Each row is a point on a landscape with many valleys, with its height.
From any point a ball rolls to the lowest of the 2 points nearest to it. It stops when none of these is lower. Distance is the straight distance between rows; heights are no part of it.
rad: .03  .01  -.37  .19  .03  .14  -.15  .09  -.05  .28  -.06  .04  .53  -.20  -.12  -.03  -.22  .12  .21  .24  (h 475)
dolap: -.24  .02  .03  -.31  .00  .01  .28  -.23  .13  .00  .39  .00  -.24  .06  -.12  -.35  -.25  .44  -.31  .01  (h 457)
sunud: .07  .07  -.18  -.12  .23  .02  .22  .25  -.19  -.33  -.31  -.02  -.22  -.06  -.15  .42  .36  -.16  .02  .09  (h 576)
lavem: -.09  .18  .06  -.18  .04  .22  .08  .06  .14  -.19  .12  .10  -.66  .09  .30  -.05  .13  .00  -.12  -.05  (h 439)
nemi: -.13  -.09  -.04  -.03  .05  .27  -.20  -.02  .22  -.07  -.03  -.06  -.15  -.21  .33  -.29  .04  .07  .09  -.23  (h 372)
non: .14  .11  .38  .33  -.39  -.26  -.10  .19  .06  .05  .00  -.04  .10  .30  -.05  .36  .13  -.30  .02  .25  (h 680)
rolir: -.02  .12  .38  .10  -.13  -.08  -.13  -.10  .41  -.09  -.12  -.17  .05  .06  .09  -.30  .38  .24  -.47  .19  (h 308)
rade: .14  -.14  .10  .02  .28  .09  -.07  -.07  -.21  -.01  -.06  -.12  .45  -.44  .06  -.23  .03  .02  -.04  -.03  (h 349)
pugiv: -.31  .30  -.51  -.06  .04  .16  .06  -.02  .06  .03  -.11  .03  -.10  -.03  .33  -.29  -.15  .14  .04  .07  (h 403)
Gure: -.39  .17  -.23  .05  .28  .30  -.18  -.33  .09  .17  -.06  -.23  .22  .07  .26  -.05  -.12  .12  -.04  .17  (h 364)
Mek: -.42  .32  .09  -.13  -.07  .09  .36  -.20  .02  -.23  -.06  -.15  -.37  .12  .20  -.03  -.25  .20  -.26  -.06  (h 282)
vur: -.35  .12  -.06  .20  .37  .05  -.15  -.28  .00  .07  -.11  -.23  .07  .03  .50  .37  .04  .11  .07  .13  (h 331)
fari: .32  .08  -.05  -.40  .08  -.21  .29  -.14  -.26  -.02  .43  .19  -.12  .33  .00  -.02  -.10  -.10  .01  .10  (h 511)
pekep: .01  .17  .19  .17  -.25  -.29  .19  .01  .21  -.23  -.21  .00  .05  -.10  -.01  -.21  .18  .18  -.27  .21  (h 230)
pifug: -.08  .09  -.44  -.01  -.15  .14  .05  .18  -.05  .24  -.13  .05  .37  -.04  -.28  -.22  -.16  -.10  .01  .18  (h 505)
nalar: .12  -.14  .35  -.02  .16  -.09  .11  -.30  .04  -.18  .01  .12  .14  -.45  -.03  -.11  .12  .36  -.20  -.04  (h 417)
Zuzan: -.09  -.19  -.39  -.14  -.25  .07  .05  .27  -.11  .08  -.09  .00  .24  .00  -.48  -.15  -.17  -.20  .00  -.25  (h 546)
ked: .31  -.22  .35  .11  -.40  -.01  -.12  .28  .05  .07  .10  -.01  .31  -.03  -.30  -.02  .06  -.33  .00  -.20  (h 645)
lizun: .08  -.12  .39  .09  .10  -.21  .09  -.24  .04  -.05  .12  .11  -.09  -.06  .02  .35  .05  .22  .08  .02  (h 322)
rud: -.16  -.34  -.37  -.07  .08  .03  -.02  .16  -.06  .39  .29  -.05  .01  .11  -.46  -.04  -.35  .17  .05  -.07  (h 368)
Vabot: -.08  -.09  -.24  .07  .26  -.18  -.08  .23  -.06  .04  .31  .00  -.46  .21  .24  .21  -.29  .01  .23  -.05  (h 171)
dabim: .19  -.20  .25  .28  -.36  -.08  -.03  .24  .20  .15  .03  .12  .15  .08  -.29  .08  .09  -.13  .05  .21  (h 666)
puzab: -.30  .03  .04  .11  .07  -.01  .10  -.10  .06  -.13  -.05  -.08  -.18  .05  .02  .12  -.23  .16  -.06  -.05  (h 248)
Nenir: .04  -.35  .10  -.01  -.09  -.04  .07  .13  .06  -.17  -.10  .20  -.28  -.26  -.30  -.12  .14  -.02  -.02  -.22  (h 299)
bebe: .20  -.09  .13  .01  -.03  .16  -.38  .08  .03  .03  -.11  -.12  -.07  -.01  .32  .01  .36  -.31  .15  -.13  (h 198)
zel: .00  -.18  -.22  -.17  -.02  .04  .17  .02  .03  .25  .31  .05  .06  .02  -.39  -.37  -.29  .18  -.13  -.05  (h 306)
Diz: -.26  .23  -.48  -.19  -.09  .02  .13  .10  -.16  .07  -.08  -.14  .00  .30  -.05  .14  -.22  -.25  .10  .04  (h 274)
gomi: .13  .14  -.18  -.36  .21  -.14  .39  .16  -.38  -.35  -.04  .01  -.34  .10  -.22  .34  .22  -.02  -.04  -.09  (h 560)
tavo: .25  .30  .10  .07  -.56  -.01  -.02  .20  .18  .19  .34  .17  -.02  .26  -.19  -.07  -.11  -.21  .02  .12  (h 683)
Rapa: .09  -.22  .14  -.05  .20  .22  -.35  -.09  -.02  .02  -.10  -.11  .05  -.24  .32  -.36  .41  -.12  .01  -.22  (h 297)
Todu: -.22  .11  -.25  .45  -.15  -.03  -.05  .40  .27  .08  -.19  .01  -.12  .14  -.10  .01  -.03  .10  -.04  .46  (h 422)
bori: -.23  .20  -.35  -.14  .01  -.07  .21  -.05  .13  .03  .15  .07  -.25  .02  .06  -.37  -.33  .32  -.13  .18  (h 430)
Punif: .13  .14  .12  -.02  -.14  -.13  .20  -.11  -.04  -.01  .04  .07  .26  -.09  -.12  -.12  -.01  .03  -.15  .16  (h 116)
kek: -.24  .25  -.10  .04  .22  .00  -.02  -.21  -.20  -.04  -.18  -.14  .11  .17  .22  .60  .03  -.11  .15  .23  (h 357)
Vuz: -.23  .26  -.16  -.17  -.10  .01  .27  .04  -.16  -.19  -.35  -.21  -.05  .20  -.06  .35  .04  -.29  -.02  -.08  (h 216)
Leg: .10  .09  -.08  -.45  -.01  -.23  .36  .03  -.22  -.09  .09  .13  -.22  .17  -.19  .05  .05  -.06  -.12  .15  (h 537)
luse: .28  -.24  -.05  .41  .20  .05  -.39  -.05  .10  .06  -.04  -.02  .18  -.21  .21  -.37  .01  .29  .08  .05  (h 412)
radul: .31  -.18  .40  .11  -.04  -.46  -.13  .04  .04  -.13  -.15  -.04  .13  -.06  .06  -.01  .16  .10  -.09  -.16  (h 217)
kosoz: -.23  .10  -.03  .18  .12  -.04  .03  .13  .09  .10  .31  .13  -.41  .08  .16  .05  -.24  .18  .05  .04  (h 211)
peti: -.16  .09  .16  .09  -.07  -.09  .04  -.20  -.09  -.19  -.40  -.35  .25  .03  .02  .03  -.05  -.07  -.15  -.14  (h 415)
povol: .15  -.32  .05  .14  .21  -.25  .17  .07  -.06  -.10  .10  .26  -.34  -.18  -.19  .29  -.12  .10  .24  -.25  (h 175)
vud: -.09  -.26  .00  -.18  -.25  .06  .02  .15  -.12  -.02  -.20  .02  .14  .00  -.33  .00  .03  -.42  .01  -.19  (h 584)
Veb: -.01  -.34  .24  .14  .26  .08  -.32  -.10  .20  .10  -.28  -.18  -.08  .16  .10  -.23  .31  .23  -.29  -.02  (h 298)
Lumak: .12  -.03  -.17  .04  .01  -.20  .05  .21  -.13  -.12  -.34  .11  .05  .01  -.11  .41  .07  -.20  .20  .09  (h 593)
sar: .06  .06  .11  .07  .19  -.03  -.04  -.31  .20  .04  .05  .08  .07  -.05  .24  -.07  .26  .33  -.20  .41  (h 413)
fosi: -.20  .10  -.07  -.17  .17  -.11  .17  -.41  .08  -.05  -.19  .11  .18  -.05  -.07  .10  .26  .31  -.22  .38  (h 452)
Tov: -.34  .24  .00  -.34  -.05  .19  .34  -.06  -.13  -.33  -.29  -.17  -.22  .14  -.07  .16  .02  .02  -.33  .07  (h 273)
karub: .30  .25  .01  -.45  .07  -.10  .05  -.10  -.23  -.09  .20  .25  -.02  .20  .13  .11  .16  -.38  .13  -.05  (h 480)
Zav: .06  .44  -.48  -.20  -.16  -.10  .01  .04  -.24  -.01  -.14  -.08  .17  .17  .20  .07  -.11  -.32  .20  -.02  (h 319)
zule: -.05  .27  -.09  -.46  .04  .04  .26  .09  .03  -.21  .31  .04  -.60  .29  .23  .00  .14  -.12  -.21  .16  (h 460)
lavu: -.18  -.06  .23  -.48  -.14  .06  .27  -.27  -.14  -.03  .20  -.02  -.15  .01  -.30  -.22  -.14  .19  -.36  -.15  (h 487)
pupu: .20  -.24  -.07  .20  .00  .10  -.18  .08  -.12  .22  .12  .06  .20  .15  -.25  .42  -.21  -.19  .40  -.14  (h 334)
sezi: -.08  -.23  .15  .27  .31  -.13  -.08  -.20  .13  -.11  -.04  -.12  -.10  -.13  .19  .12  .04  .30  .04  .01  (h 289)
Rol: -.02  -.02  -.18  -.09  .12  .41  -.21  -.04  .00  .28  .28  .02  -.04  -.16  .21  -.29  -.02  -.04  .22  -.11  (h 423)
diril: .22  -.55  .06  .19  .28  .11  -.34  -.05  .30  -.06  -.09  -.01  -.10  -.20  .10  -.22  .22  .28  -.14  -.02  (h 363)
nubub: .16  -.10  .01  .23  .10  -.22  -.26  -.01  -.12  .20  .14  .18  .07  .15  -.01  .53  -.07  -.05  .33  .22  (h 291)
pel: .11  -.12  .40  .00  .17  -.10  .00  -.33  .06  .10  .16  .01  .18  -.14  .01  .11  .33  .22  -.06  .21  (h 367)
nik: -.05  -.13  .37  -.26  -.07  .27  .17  -.20  .12  -.05  .33  .09  -.20  -.16  -.20  -.36  .00  .10  -.23  -.19  (h 500)
noru: .07  .04  -.17  -.05  -.09  -.08  .11  .03  .05  .24  .21  .29  .03  -.07  -.20  -.05  -.08  .12  .04  .13  (h 223)
nolog: -.03  -.02  -.05  -.12  .21  .07  -.17  -.16  -.12  -.01  -.17  -.07  .37  -.18  .13  .06  .21  -.15  .04  .03  (h 404)
Daf: .10  .00  -.13  -.06  .32  .29  -.03  -.18  -.05  .25  .30  .01  .20  -.13  .10  .00  -.12  .11  .15  -.02  (h 459)
laz: .15  -.17  -.13  .26  .11  .17  -.33  .07  -.01  .27  -.02  .02  .39  -.08  .07  -.23  .05  .13  .11  .27  (h 445)
sanu: -.06  .10  -.20  .29  -.25  -.12  -.11  .23  .15  .01  -.13  .14  -.02  -.03  .12  -.13  -.02  .10  .11  .22  (h 401)
dez: .12  -.06  .22  .42  -.29  -.31  -.07  .20  .11  -.12  -.29  -.26  .01  .04  -.05  -.05  .09  -.01  .02  -.32  (h 292)
mebe: -.01  -.01  -.19  .26  -.27  -.20  -.13  .33  .04  -.13  -.49  -.24  .18  .00  .02  -.15  -.04  -.09  .00  -.17  (h 342)
Mosep: .10  .15  .30  .32  -.31  .07  -.13  .02  .16  .00  .15  -.18  .03  .05  .20  -.09  -.21  -.11  .10  -.28  (h 701)
Vusok: .13  .07  .16  .09  .17  .12  -.35  -.12  .18  .06  -.29  -.09  .19  .06  .10  -.47  .28  .25  -.55  .07  (h 189)
duzom: .03  -.15  -.11  .03  .44  -.15  .06  .01  -.12  .06  .12  .20  -.40  .05  .06  .40  -.15  .15  .30  -.14  (h 118)
vemer: -.06  .16  .04  -.11  -.10  .23  -.24  -.02  .09  .09  .11  .01  -.12  .13  .32  -.01  .34  -.35  .23  .07  (h 84)
kenud: -.32  -.21  -.30  .45  -.04  .03  -.03  .31  .11  .10  -.22  -.07  .11  .13  -.36  .23  -.10  -.06  .04  .21  (h 397)
Voker: -.18  -.12  -.20  .25  .02  .07  -.08  .04  -.03  .28  .00  -.02  .21  .18  -.34  .35  -.32  .00  .12  .07  (h 370)
zasek: -.04  -.44  .02  .11  .17  -.04  .20  .30  -.02  -.15  -.14  .12  -.46  -.20  -.38  .25  .03  .21  .00  -.22  (h 231)
dup: .15  -.06  .21  -.28  .19  .00  -.12  -.04  -.30  -.18  .03  -.03  .36  -.56  .07  -.25  -.11  -.20  .01  -.30  (h 262)
Puro: -.09  .21  .04  .13  -.37  -.11  .06  .06  -.01  -.12  -.31  -.23  .25  .09  -.04  .01  -.27  -.24  .00  -.20  (h 386)
vod: .19  .20  .04  -.13  .07  .09  -.15  -.01  .06  .02  .24  .13  -.31  .09  .43  .02  .14  -.10  .34  -.08  (h 183)
fova: .10  .40  -.40  .03  -.33  -.17  -.05  .31  .02  .05  -.06  .12  .09  .04  .15  -.12  -.19  -.14  .24  .15  (h 365)
motad: .14  -.21  .49  -.13  .05  .24  .18  -.19  -.13  -.01  .25  -.01  .18  -.39  -.12  -.23  .09  .12  -.24  -.08  (h 461)
vaf: -.14  -.05  -.15  -.11  -.07  .20  -.06  .06  .18  .00  .20  -.03  -.50  .05  .26  -.33  -.10  -.01  .05  -.29  (h 411)
sud: .31  -.01  .42  .02  .03  -.34  .08  -.19  -.10  -.20  -.12  .02  .05  .04  .03  .30  .09  -.08  .11  -.09  (h 283)
kot: -.28  -.11  .06  -.02  -.11  .21  .20  -.13  -.07  .03  -.17  -.34  .28  -.04  -.20  .05  -.26  .00  -.15  -.24  (h 446)
pagu: .16  .04  .13  .14  .02  -.08  -.23  .04  .02  .20  .33  .29  -.16  .03  .14  .23  .03  .02  .37  .09  (h 247)
mik: .17  .27  -.13  -.33  .03  .03  -.02  -.23  -.17  -.07  .02  .19  .18  -.04  .26  .15  .29  -.26  .10  .17  (h 448)
papuz: .18  -.04  .21  -.14  -.33  .33  -.03  .10  -.11  .08  .08  -.04  .31  .06  -.29  -.02  .09  -.53  .00  -.15  (h 618)
kifi: .06  .34  .15  .18  -.30  -.16  .07  .07  .08  .05  .24  .00  -.03  .30  .03  .03  -.35  -.11  .00  -.07  (h 692)
suzu: .03  -.21  .12  -.23  .01  .07  .06  .00  -.21  -.28  -.02  .10  .02  -.36  -.19  -.20  -.05  -.09  -.01  -.41  (h 360)

Call two points neighbours if one is among the 2 nearest of the other. Go from one point of each pair to the other, from neighbour to neighbour, staying as low as possible. Name the highest point that can't be avoided.
nemi / radul | Todu
dup / duzom | suzu
vemer / Punif | Voker
Vusok / Punif | rolir
Vuz / radul | lizun
duzom / Vuz | Mek
vur / Vuz | kek

For each start below, name the point where the ball stops.
lavu | vur
kifi | Vusok
sunud | dup
Todu | vemer
Zuzan | Vusok
nik | radul
